Each scene shows the same named points in several views. A view is turned or mirrored, shifted and resized as a whole, has a little noise and may leave points out.

Scene 1
View 1
gezap: 20 1 0 -7 -6 -1 16 -4 -10 -16 -29 -23 -16 -11 -11 22 -26 -16 11 -15 5 0
 -11 6 -13 4 6 9 6 18 -20 9 0 12 21 10 2 6 -15
mevud: 23 -10 19 -6 -12 3 4 -7 -24 -1 -11 -5 -23 -6 3 17 -11 -9 19 -1 -8 0 -18
 13 1 8 -17 22 15 9 -21 9 8 -2 2 -7 -21 -5 -18
Sop: 26 -21 21 6 -23 16 -1 3 -20 29 10 2 -19 -5 14 3 -2 -9 28 5 -10 3 -9 15
 32 26 -46 36 15 -5 -30 11 12 4 -15 -33 -34 -10 -17
dap: 24 -13 30 -2 -17 15 -2 2 -32 22 8 -3 -34 3 15 -2 -9 -6 30 8 -19 7 -13 13
 17 20 -41 20 14 -2 -26 7 14 4 -11 -31 -41 -7 -19
Vudu: 37 -13 -21 -13 1 -33 22 -2 35 -35 -39 4 25 -25 -22 60 -24 -20 2 -40 19
 -16 -10 4 -35 18 36 23 18 -1 -10 12 -4 3 47 26 47 -16 -12
Bege: 41 -6 -23 -17 5 -18 19 18 33 -24 -33 -9 14 -16 -20 42 -39 -23 10 -51 9
 -8 -2 3 -22 26 24 9 13 -6 -17 8 3 19 49 15 38 -3 -17
Zufi: 15 -17 -1 9 -22 -8 15 -22 -4 -10 -22 -2 1 -19 -4 31 4 -13 6 4 18 -8 -16
 13 -6 -3 4 36 9 24 -19 14 -6 -8 5 8 6 -8 -8
zafup: 23 -9 26 -7 -16 6 2 -6 -30 8 -3 3 -29 -4 12 13 -9 -5 23 7 -16 1 -18 15 8
 15 -32 22 17 1 -22 8 11 -5 -6 -17 -34 -12 -19
Bido: 24 -13 8 4 -16 5 7 11 2 15 -3 -11 -14 -3 3 8 -16 -18 24 -11 3 3 -5 6 6
 23 -10 18 7 -7 -23 8 8 19 7 -15 -2 -2 -14
sodir: 22 -29 20 7 -15 -23 10 -13 14 -9 -11 25 0 -12 5 36 2 -14 15 -1 13 -11
 -22 6 -25 15 17 26 14 -9 -7 12 2 -12 7 0 16 -30 -11
seg: 35 -3 17 -21 4 -2 6 15 -6 -6 -12 -2 -28 0 1 18 -37 -13 23 -27 -19 3 -11
 3 -12 28 -9 2 17 -13 -15 3 15 14 23 -9 -12 -8 -22
Sarov: 18 5 5 -14 -3 -3 15 -4 -13 -21 -32 -25 -27 -8 -8 20 -33 -17 17 -17 0 4
 -11 4 -24 0 14 -5 2 18 -12 7 8 12 27 16 4 8 -20
lidu: 16 -30 21 18 -23 3 2 12 13 29 16 7 -13 2 14 -2 -6 -19 31 0 10 4 -8 2 6
 31 -2 18 3 -20 -19 8 11 19 -3 -30 1 -15 -15
neru: 37 -10 -12 -11 -2 -7 11 20 23 -4 -17 -9 2 -9 -8 27 -34 -23 18 -40 2 -5 1
 4 -9 31 8 10 13 -13 -23 8 7 24 34 -2 22 -6 -17
lim: 33 -16 3 -4 -13 -6 10 -5 -3 -2 -12 8 5 -15 0 34 -7 -10 12 -11 -1 -8 -11
 15 5 18 -15 37 19 3 -24 13 2 -5 8 -8 -6 -15 -13
laf: 27 -10 -24 3 -12 -10 22 3 22 -15 -33 -22 11 -21 -20 35 -21 -26 7 -26 23
 -6 0 4 -12 10 20 25 5 13 -22 13 -5 18 34 18 35 4 -10
View 2
zafup: 27 -13 -34 6 -14 11 25 23 6 -8 -5 5 -24 -8 -14 13 -15 28 9 -25 -7 8 6 -5
 -1 8 -5 17 12 -2 -4 -5 -21 -1 19 -19 -37 -23 18
lidu: -6 -19 -34 11 -33 6 11 1 14 1 19 -1 -19 -3 -12 17 -14 29 -14 -24 -8 4 29
 22 -1 -9 -24 -3 43 4 -1 1 10 1 5 -10 -10 -21 24
gezap: 14 -15 -3 -2 -7 7 -5 18 -4 -7 8 0 -9 -12 -8 -12 9 2 0 -1 7 -5 -8 -10 -15
 0 10 -9 2 -5 11 -7 -32 8 17 -26 -12 -3 4
seg: 20 -19 -4 -4 -15 15 18 23 -6 -6 7 -1 -10 -10 -13 3 6 11 5 -17 6 2 -1 -9
 -25 -1 18 12 27 2 21 -3 10 -25 23 -12 -9 -17 11
Vudu: 7 -18 6 -9 -7 -8 -38 -11 -4 -11 -5 10 -19 -26 -19 -31 18 -27 -33 41 -1
 -23 -12 -23 -21 7 14 -21 21 -12 13 -25 -12 -7 -10 -28 28 4 -15
dap: 21 -17 -38 8 -17 14 37 28 8 -5 15 -3 -20 3 -9 27 -15 46 22 -45 -4 19 10
 10 -2 2 -11 26 17 -1 -1 8 -10 -1 33 -10 -37 -28 27
Bido: 0 -21 -18 2 -17 6 7 10 4 -4 24 -5 -16 -5 -8 8 -2 23 1 -20 1 5 8 10 -10
 -5 -9 1 27 -2 5 1 -4 3 13 -14 -8 -15 17
mevud: 23 -15 -28 3 -10 9 15 21 4 -10 0 4 -23 -7 -12 5 -7 23 9 -18 -3 6 2 -6 -3
 6 -4 13 9 -3 0 -2 -22 -2 21 -20 -26 -20 12
lim: 18 -22 -28 -2 -3 -4 1 2 7 -15 5 7 -34 -5 -17 5 -3 16 -2 -1 -11 2 -5 -12
 -8 8 -11 19 21 -16 -6 -7 -15 -3 10 -18 0 -20 6
Sop: 12 -23 -42 6 -14 6 30 15 13 -11 25 -1 -30 6 -9 28 -17 47 18 -40 -10 19
 11 10 2 1 -25 31 25 -11 -11 11 -11 6 25 -10 -25 -30 26
Bege: 1 -25 17 -12 -5 -7 -28 -5 -8 -10 16 4 -12 -17 -13 -22 24 -18 -19 25 6
 -16 -13 -18 -30 -1 17 -10 30 -11 20 -14 5 -14 0 -19 35 3 -13
neru: -3 -24 5 -8 -13 -2 -13 2 -3 -10 25 -1 -9 -10 -10 -6 16 1 -10 4 5 -3 -4
 -6 -28 -4 8 -4 35 -7 18 -7 7 -10 10 -14 24 -5 0
Zufi: 17 -13 -30 0 -4 -5 -9 0 10 -15 -8 9 -32 -12 -14 -7 -8 8 -10 8 -10 -5 1
 -11 5 9 -13 -4 5 -16 -13 -13 -41 18 3 -31 -14 -12 6
laf: -3 -21 2 -8 -4 -11 -29 -3 -3 -12 19 3 -13 -14 -11 -21 16 -11 -16 21 2
 -13 -8 -9 -18 0 1 -18 18 -16 8 -13 -25 13 0 -26 22 4 -4
View 3
Sarov: -10 9 13 19 9 -1 -8 2 12 -6 2 3 17 -15 1 -7 4 25 4 -10 9 27 7 10 2 -13 2
 -5 -7 22 -20 -5 -13 -2 9 9 4 4 8
Vudu: -15 42 5 -3 41 -26 -8 -7 -2 17 -7 2 -1 -27 38 3 -3 9 22 -13 14 45 17 12
 -11 -6 -10 40 5 20 -33 -10 20 -28 11 -4 -20 -29 14
laf: -18 37 -8 -9 32 -15 -1 4 6 7 -2 11 8 -25 16 -4 4 17 13 -5 14 34 7 6 5
 -14 1 13 -5 20 -32 -11 9 -10 1 0 -29 -9 20
sodir: -11 19 9 0 17 -26 12 -6 -14 6 4 -6 -14 -3 16 18 -9 1 19 -10 6 1 -4 2 -6
 -12 7 3 16 -1 -18 -14 -9 -36 11 -24 -11 -16 13
Sop: -12 1 -14 -4 -18 -7 14 18 -3 18 6 10 -7 1 -32 -8 -14 -2 6 -13 -14 -29
 -20 -1 15 -17 50 -25 -13 -18 12 -17 -4 -9 2 -29 -12 17 0
Zufi: -17 18 -5 -3 20 -15 19 -3 -6 11 0 10 3 -13 2 14 2 12 10 -16 10 -3 -6 3
 -5 -9 10 -16 16 18 -16 -5 -5 -26 -4 -11 -22 4 17
gezap: -14 16 4 10 11 -5 0 5 9 3 2 9 15 -16 0 -6 4 22 5 -11 8 20 5 9 2 -13 10
 -5 -7 20 -18 -7 -6 -4 4 6 -7 4 11
mevud: -8 0 4 9 -5 -5 10 5 -1 11 5 8 5 -5 -16 0 -5 11 7 -17 -2 -8 -3 3 -1 -11
 26 -19 -1 4 -1 -8 -10 -11 5 -12 -2 9 2
neru: -16 28 -3 -2 15 -15 -13 13 8 7 0 2 -2 -19 10 -16 -7 9 13 -3 0 36 6 6 13
 -16 14 25 -21 -1 -18 -20 14 -5 14 -9 -12 -16 8
Bido: -16 15 -7 -3 1 -10 2 16 4 4 3 3 -4 -7 -12 -11 -7 8 8 -4 -5 6 -10 0 16
 -19 26 -6 -16 -8 -6 -20 -5 -6 9 -15 -10 4 10
dap: -6 -10 -3 10 -26 -2 12 16 1 8 8 8 -1 3 -36 -9 -11 5 4 -15 -11 -23 -16 -1
 11 -17 45 -30 -15 -13 13 -15 -13 -5 8 -20 4 19 -4
lidu: -13 15 -7 -9 0 -19 8 18 -5 -4 11 -10 -19 4 -10 0 -10 0 12 8 -9 -5 -24 -7
 26 -27 28 -8 -12 -27 -8 -26 -14 -16 11 -31 -14 -1 13
lim: -13 15 -6 -3 6 -16 9 2 -4 21 0 12 -1 -11 -4 -1 -10 1 12 -20 1 -2 -3 7 -5
 -8 24 -1 0 7 -5 -11 8 -20 4 -17 -13 -3 6
seg: -8 4 13 16 -9 -7 -10 10 7 6 4 2 0 -9 -7 -14 -12 9 8 -12 -7 17 6 7 4 -14
 23 11 -19 -2 -1 -16 3 -5 20 -8 13 -6 -6
View 4
Sarov: 4 -1 -5 -22 -4 -2 11 -15 6 0 24 -1 10 18 -7 -19 0 14 12 -12 -25 13 -13
 -3 36 -13 -2 -10 -4 -4 20 3 0 -3 -7 -13 3 20 0
Bido: 18 -3 -10 -1 3 -3 -8 7 17 -3 14 -4 -17 -6 1 -2 9 -5 17 12 -10 -1 14 -13
 18 -5 -9 -10 13 -19 21 14 0 -5 -22 3 -3 9 -8
Zufi: 12 16 -16 -4 -6 -19 3 22 10 -5 22 -20 7 -5 14 -9 -14 6 5 -1 -19 -15 -12
 5 22 8 -15 -11 4 -21 9 16 3 29 -4 -23 9 11 -3
mevud: 11 7 -15 -8 13 -9 3 9 15 -9 19 -17 -6 2 2 -10 -12 -7 2 3 -28 3 9 -1 24
 -11 -1 -10 5 -13 23 12 0 10 -10 -23 8 10 1
dap: 19 -6 -23 0 36 -2 -7 21 26 -17 4 -18 -35 -9 -3 1 -7 -30 -2 21 -30 9 43
 -11 16 -21 11 -13 19 -16 35 14 -4 -1 -24 -15 -3 0 -3
Vudu: -1 19 20 -16 -37 -1 14 0 -21 31 40 2 39 7 20 -13 6 41 18 -2 -10 -32 -24
 -5 15 11 -45 -15 -13 -23 -10 18 -1 -1 7 2 11 27 8
gezap: 6 -1 -7 -20 -6 -5 9 -1 9 1 19 -5 10 7 -3 -18 2 10 10 -6 -19 3 -13 -7 35
 -13 -4 -12 0 -10 16 7 0 2 -7 -12 4 20 -4
sodir: 10 34 4 11 -1 -6 0 6 3 9 34 -14 5 3 21 -5 -8 10 14 8 -30 -20 13 5 1 19
 -33 -6 3 -22 11 23 5 14 -4 -12 12 8 10
zafup: 13 10 -16 -4 26 -5 3 17 19 -9 17 -21 -15 -2 2 -4 -14 -13 -1 10 -36 6 28
 -4 17 -14 2 -9 10 -13 29 13 0 10 -13 -24 7 6 5
lim: 15 6 -7 -7 3 -8 3 26 6 4 18 -14 2 -11 13 -1 -5 -2 2 17 -18 -18 15 -6 15
 -7 -16 -15 5 -25 10 20 -4 6 -7 -15 6 10 2
neru: 9 1 14 -8 -21 9 1 -13 -5 18 25 12 6 4 4 -4 24 21 25 8 -6 -14 2 -19 16 -3
 -28 -13 -3 -21 9 12 -6 -24 -14 16 -3 20 -2
Bege: 2 0 18 -22 -33 6 10 -6 -15 27 30 11 26 7 7 -12 19 35 20 2 -1 -18 -17 -16
 22 -5 -35 -17 -10 -20 -2 12 -7 -17 -3 12 0 26 2
laf: 9 0 0 -15 -34 -9 6 4 -2 12 23 0 20 -1 9 -13 11 25 19 -5 1 -18 -30 -7 28
 3 -26 -14 -2 -23 -2 13 0 7 -4 1 1 22 -9
seg: 7 -3 4 -13 13 11 8 -5 2 8 21 1 -7 8 -3 -8 8 1 7 12 -31 4 26 -15 17 -24
 -7 -10 0 -13 26 10 -9 -25 -14 1 0 16 8

In a view up to two points have been moved. Name them for each view, in the order of its rows, or write -.
view 1 -> zafup
view 2 -> Vudu
view 3 -> -
view 4 -> mevud, neru

Scene 2
View 1
Debo: 9 9 5 -4 -11 -3 -16 3 7 -11 -40 -5 -12 -2 20 -6 1 -4 7 0 20 -8 3 2 5 -30
 14 -14 -6 -20 16 -3 -4 14 4 -15 10 -3 -7
zat: 21 54 37 -18 -26 24 -38 -37 25 -9 -24 -42 13 -17 15 -3 -1 31 -5 -2 14
 -20 30 -6 14 11 27 1 -3 -24 13 20 -32 -27 -9 -16 1 10 -31
dudoz: -21 -1 -13 -21 -19 -11 -6 42 -24 -47 -7 17 -12 -4 7 -13 11 -3 26 6 8 -21
 9 12 -14 19 -11 17 10 13 2 -13 -1 13 -1 -36 31 -11 -19
vusa: 14 49 21 -4 -28 17 -28 8 9 -10 2 -47 9 3 4 -3 8 19 4 18 4 -7 30 -5 -4 9
 37 1 -9 -8 17 14 -56 -24 -9 -3 -3 -25 -29
Nator: 21 33 22 -10 -19 12 -35 -27 23 -5 -40 -22 1 -12 25 -6 -5 16 -7 -7 19 -17
 14 -5 17 -15 21 -6 -4 -31 15 13 -16 -5 -5 -18 4 12 -17
pego: -12 -1 6 -21 -10 3 -4 0 -25 -31 -18 13 -8 -17 -1 -3 8 2 21 4 11 -20 9 10
 -4 6 -14 9 -3 1 2 -6 2 11 3 -24 22 6 -23
Zibuf: 11 40 35 -32 -29 17 -36 -42 19 -23 -41 -18 5 -26 21 -8 -5 33 1 -18 20
 -35 26 1 17 23 8 18 11 -22 14 13 -10 -19 -12 -36 14 28 -31
sovo: -7 -18 21 -12 -20 13 5 -24 -4 -6 -47 -1 -26 7 4 1 6 -5 23 1 15 2 -1 6 -7
 -19 -7 -4 -6 2 27 0 15 7 16 -8 18 28 -29
zop: 1 28 10 0 -28 11 -16 19 7 -12 -6 -36 -5 12 3 -3 8 7 11 20 4 5 18 1 -8 3
 29 -2 -2 1 24 8 -42 -16 -3 0 5 -21 -28
kag: -25 -10 -20 -28 -39 -18 -8 51 -8 -52 -28 31 -26 -2 28 -18 7 -2 25 -10 18
 -25 3 22 -11 28 -16 28 30 14 15 -16 9 15 -6 -52 38 -5 -17
zoz: -2 0 -27 11 -13 -21 -9 69 -6 -19 -6 0 -16 17 14 -8 11 -22 10 24 11 5 -3
 4 -9 -34 24 -16 -4 -3 17 -13 -25 22 1 -4 12 -46 1
beket: -8 -2 15 -3 -10 15 5 -2 -22 -8 -9 -15 -13 5 -14 0 15 -4 25 24 2 2 9 1
 -13 -10 1 -4 -16 4 14 0 -13 0 14 5 12 -1 -28
vikel: -6 7 -12 -7 -4 -11 -13 38 -24 -33 -3 7 -3 -8 4 -6 12 -6 17 13 11 -19 8 6
 -6 -6 2 2 -4 -3 3 -12 -12 17 1 -22 20 -22 -9
Tof: -8 1 -7 2 -11 -3 -5 35 -19 -20 2 -7 -8 7 -4 -5 18 -12 20 22 4 0 6 6 -13
 -11 10 -7 -9 4 13 -10 -21 13 7 -3 13 -26 -15
View 2
pego: 3 4 6 13 -35 -19 -30 1 12 -7 -13 18 -2 8 17 -5 12 17 -12 -3 -5 20 -7 -6
 22 -7 7 -10 -2 -29 33 -25 -12 -2 1 -3 -14 -1 18
Nator: 5 -5 9 17 8 28 -2 2 13 -9 -2 -40 16 28 8 5 -17 24 42 -14 -16 8 2 31 10
 14 -7 -3 7 -23 25 -22 -23 -8 1 5 -24 8 30
zat: -1 14 17 12 12 35 21 0 14 -17 -21 -38 30 48 -2 19 -21 29 38 -23 -10 16
 -7 34 11 12 -7 -3 14 -34 29 -15 -35 2 1 8 -40 30 22
vikel: -5 -7 5 10 -30 -23 -37 -5 16 3 -15 36 -11 28 16 2 11 0 -5 4 -20 18 -3 -7
 17 13 -3 3 -7 0 12 -23 -16 -6 0 -9 -14 -16 5
Zibuf: 11 8 25 23 -1 11 -4 2 6 -21 -23 -30 23 42 5 2 6 39 17 -32 1 10 -5 20 22
 -1 8 -12 -1 -40 37 -28 -35 2 -3 12 -20 28 22
kag: 25 4 27 39 -35 -42 -45 -13 -11 -12 -20 21 -24 18 4 -28 54 19 -30 7 -9 2
 -7 3 48 -23 19 -7 -26 -5 15 -41 -18 -5 -20 -6 8 -15 1
zop: -3 14 10 7 -4 10 13 -11 8 1 -19 10 -5 35 -6 22 -8 2 12 16 -27 22 -20 35
 13 -1 -21 8 4 -5 2 -3 -18 -8 -4 -18 -45 -1 3
dudoz: 8 4 14 25 -42 -38 -48 -6 4 -8 -17 35 -18 14 16 -17 35 11 -26 5 -12 13 -7
 -11 33 -10 10 -6 -18 -8 20 -35 -13 -5 -6 -8 -2 -13 4
beket: -7 12 -7 2 -25 -9 -6 1 15 1 -9 24 -7 -5 12 13 -11 6 -5 22 -17 28 -20 9 9
 -11 -15 -1 10 -29 22 0 -5 -7 9 -22 -36 -13 21
Tof: -7 -2 -1 1 -26 -14 -20 -9 14 8 -10 37 -16 16 9 11 -1 -10 0 20 -28 23 -11
 7 12 6 -13 7 -2 2 5 -9 -11 -13 1 -20 -26 -25 4
vusa: -9 11 12 -1 5 22 22 -10 13 -7 -33 0 10 56 -9 34 -15 1 26 -3 -25 30 -17
 38 6 11 -18 9 8 -8 5 -2 -28 -5 -1 -12 -54 14 2
zoz: -3 -17 0 10 -22 -18 -33 -18 9 18 2 37 -29 18 7 5 4 -23 12 30 -42 11 -3
 15 16 16 -18 16 -11 33 -15 -14 -7 -17 -5 -22 -12 -45 -6
View 3
Nator: -10 -11 6 14 -10 10 10 -11 9 3 5 2 3 2 -12 9 -1 16 0 20 11 -6 13 -2 6 11
 -7 -5 -28 9 0 -5 -6 15 3 -4 -12 -4 -4
kag: 13 12 6 -12 -5 33 -13 -33 4 -11 7 -13 8 17 10 11 -1 -7 3 -22 -7 -6 8 14
 11 -21 12 -3 18 21 -24 -31 -1 15 7 5 -1 -2 16
Debo: -4 -1 1 8 -22 15 9 -19 11 2 4 -6 -1 16 3 6 -4 7 -1 13 9 -5 7 10 5 -2 -6
 -7 -7 16 7 -5 8 13 0 -10 -9 -3 8
dudoz: 4 16 2 -10 -7 28 0 -21 -2 -10 -2 -16 0 18 13 13 -3 -6 7 -14 -8 -6 6 19 7
 -18 7 2 17 18 -17 -27 8 18 9 -6 -4 -3 21
Zibuf: -4 -5 7 9 8 16 7 -4 5 -6 3 1 11 -6 -15 16 -2 13 7 9 5 -10 17 -2 9 9 5 0
 -22 6 -16 -20 -14 22 15 6 -10 -5 -2
zoz: -11 -4 -1 -13 -40 15 -8 -37 -3 -1 6 -6 -12 30 16 0 -5 2 -22 0 -10 1 -3
 16 -7 -12 -10 -11 11 13 -6 -3 11 -7 -19 -21 -10 3 19
vikel: -8 8 -2 -6 -16 20 6 -14 -9 -6 -5 -11 -8 19 12 7 -4 2 -3 -2 -10 -1 4 18 0
 -9 -3 0 7 12 -10 -15 10 12 3 -18 -9 -3 19
pego: 1 14 2 0 -8 20 11 -8 3 -8 -2 -9 0 8 8 10 1 1 10 1 -1 -6 12 15 11 -9 4 4
 5 12 -10 -16 9 21 17 -11 -7 -1 14
zop: -10 -7 0 -8 -26 0 4 -11 -2 2 8 9 0 0 7 3 8 13 -7 14 -5 -8 10 7 4 -1 -3 0
 -3 -4 -20 4 1 -2 2 -19 -17 7 6
beket: -3 12 0 -3 -25 2 16 -4 4 -1 3 1 -1 5 16 6 8 6 6 15 1 -7 14 17 12 -8 -2 6
 8 4 -6 3 17 11 15 -25 -13 5 13
Tof: -7 7 -1 -9 -27 12 9 -13 -5 -4 0 -4 -8 15 17 4 2 3 -3 4 -8 -2 6 18 2 -10
 -6 1 11 8 -9 -3 15 5 2 -24 -12 1 18
vusa: -19 -13 0 -8 -17 -3 8 -3 -8 1 5 14 -1 -7 -4 6 5 20 -10 17 -7 -8 10 1 -2
 9 -7 1 -14 -10 -25 4 -7 -2 0 -18 -19 5 3
sovo: 12 11 6 10 -21 12 15 -14 21 2 10 -4 9 9 10 6 6 6 13 13 19 -6 17 12 20
 -10 4 2 4 17 7 -1 16 22 20 -10 -6 2 7
View 4
vikel: 2 -26 -6 13 -15 -16 7 -1 -12 8 -17 -1 -31 -5 16 16 3 3 19 -12 6 3 8 4
 -22 -1 -9 -24 3 -14 -16 -17 -2 33 -7 0 5 10 6
kag: 10 -52 -4 18 -31 -3 7 14 -21 -22 10 -31 -26 -13 12 35 -6 11 33 13 14 -12
 9 -6 -58 3 -8 -14 47 -2 -40 -18 4 27 2 3 -2 24 14
Zibuf: 1 -25 -13 19 -3 17 0 19 22 -27 -21 -4 6 8 -3 9 2 -4 -2 18 -2 3 42 -18 -7
 1 -8 -38 42 -3 0 -32 6 14 10 -37 -11 35 -30
Debo: 6 -3 -7 20 3 2 6 -2 -10 -5 -21 -8 -21 6 8 -4 -1 -10 13 -3 1 11 8 -18 5
 -8 0 -23 15 8 -11 -15 -7 15 13 6 -3 16 -2
dudoz: 4 -43 -4 16 -27 -4 8 0 -10 -4 3 -16 -30 -8 18 30 -6 6 31 -3 10 -8 6 2
 -47 3 -11 -20 29 -11 -29 -13 -3 38 -6 3 7 24 12
Nator: 4 0 -12 20 12 10 2 12 6 -17 -34 -4 -2 14 -2 -10 5 -15 -4 10 -2 13 26 -24
 19 -8 -1 -33 21 7 6 -26 1 7 18 -17 -12 24 -23
beket: 3 2 -17 24 6 -19 -3 7 21 -5 -11 11 -14 8 8 10 -4 7 15 -21 4 12 4 8 2 3
 12 -17 5 -8 -20 -5 -19 37 -7 -1 16 20 3
zat: 1 -4 -20 17 14 0 -7 27 26 -25 -41 7 16 17 -5 -2 12 -8 -16 14 0 12 43 -18
 22 -4 -3 -37 18 -1 6 -34 7 9 11 -40 -12 20 -38
Tof: 4 -11 -12 17 -6 -32 2 5 -9 7 -19 2 -25 0 14 13 4 3 16 -19 10 9 2 8 -8 -2
 -1 -15 -9 -10 -21 -11 -10 34 -7 6 11 1 13
sovo: 10 5 -11 33 8 10 -1 -5 18 -21 2 0 -16 11 2 2 -20 -1 23 -8 1 8 0 -11 2 -1
 19 -14 37 9 -21 -3 -20 28 8 7 11 43 2
zoz: 9 -12 -9 13 -10 -37 6 1 -41 16 -21 -15 -38 -3 16 11 9 -3 21 -16 13 7 -9
 -4 -9 -7 -5 -5 -14 1 -29 -17 -2 21 1 25 2 -15 22
zop: 1 -3 -26 20 6 -35 -9 34 3 -12 -29 0 1 4 4 9 14 7 -5 -5 12 12 16 -1 10 -2
 6 -10 -1 -2 -19 -21 -1 20 1 -14 2 -4 -5
View 5
Debo: 1 -11 0 2 -8 8 6 9 -4 2 6 4 -7 2 2 -2 -2 -11 -3 -2 2 8 2 -17 -6 5 -14 -8
 -11 13 -2 -3 -16 -1 4 11 6 8 1
Nator: 4 -13 10 -3 1 -1 7 2 -6 0 -6 -1 -5 3 -1 -2 -9 -14 -1 -6 -1 15 5 -15 -15
 4 -8 -24 -13 6 4 -2 -11 21 4 16 10 9 21
sovo: 7 -17 0 -2 -15 8 10 15 4 7 14 0 -3 -1 -1 -1 2 -9 -9 -11 -5 1 15 0 -5 9
 -25 -10 -6 8 5 -19 -9 -1 -5 9 -16 8 -3
Zibuf: -10 -17 3 -11 0 -7 0 0 -7 6 -3 -4 1 -5 -2 -5 -4 -10 1 -20 -4 8 6 -10 -9
 -9 -11 -35 -10 -1 12 -9 -5 17 8 30 4 23 33
dudoz: -23 -9 -19 -1 -20 11 -9 7 -4 14 18 8 0 -12 8 -8 11 -2 0 -17 5 -13 2 -8 8
 -11 -16 -3 -10 11 6 -11 -5 -23 12 24 -8 30 -3
pego: -12 -11 -5 -1 -15 8 1 8 -6 16 11 3 -6 -4 10 -6 6 -10 -1 -18 -3 -10 6 -5
 2 0 -16 -15 -12 9 6 -14 -3 -10 6 25 -8 21 4
zat: 2 -18 19 -7 5 -7 3 -1 -11 5 -14 0 -2 -1 3 -2 -8 -16 3 -13 0 13 6 -12 -21
 6 2 -39 -13 -4 15 -2 -7 34 9 21 8 13 29
kag: -25 -13 -24 -6 -17 8 -14 8 2 7 21 6 13 -17 -2 -9 10 6 3 -16 9 -5 1 -10 5
 -22 -18 1 -3 8 8 -8 -9 -25 13 24 -11 38 3
zoz: -6 -1 -7 10 -13 20 -7 10 -8 9 10 19 -6 -3 15 0 9 -8 6 4 19 -1 -6 -28 -6
 4 -1 9 -11 18 0 12 -19 -17 18 3 8 13 -27
vikel: -15 -5 -8 2 -15 12 -6 7 -12 16 8 10 -10 -5 17 -4 9 -11 4 -10 6 -11 -2
 -16 2 0 -6 -7 -16 13 5 -2 -8 -15 13 20 3 21 -8
vusa: 0 -12 14 -1 0 4 -8 2 -13 13 -12 15 -2 -3 15 1 1 -18 11 -8 14 3 2 -19 -25
 14 16 -29 -13 -2 20 11 -7 24 20 12 6 16 5
zop: 1 -11 9 1 -7 7 -7 7 -9 11 -1 15 1 -4 13 2 3 -14 9 -6 15 1 3 -15 -23 12 7
 -17 -9 1 17 6 -8 15 17 7 -2 15 -6
beket: 7 -8 7 4 -14 11 5 11 -8 17 4 8 -16 1 16 1 5 -20 -1 -11 -1 -10 10 -6 -9
 20 -9 -18 -14 6 9 -10 -4 4 2 11 -7 5 -9

In a view up to two points have been moved. Name them for each view, in the order of its rows, or write -.
view 1 -> dudoz, Zibuf
view 2 -> -
view 3 -> zoz
view 4 -> -
view 5 -> beket
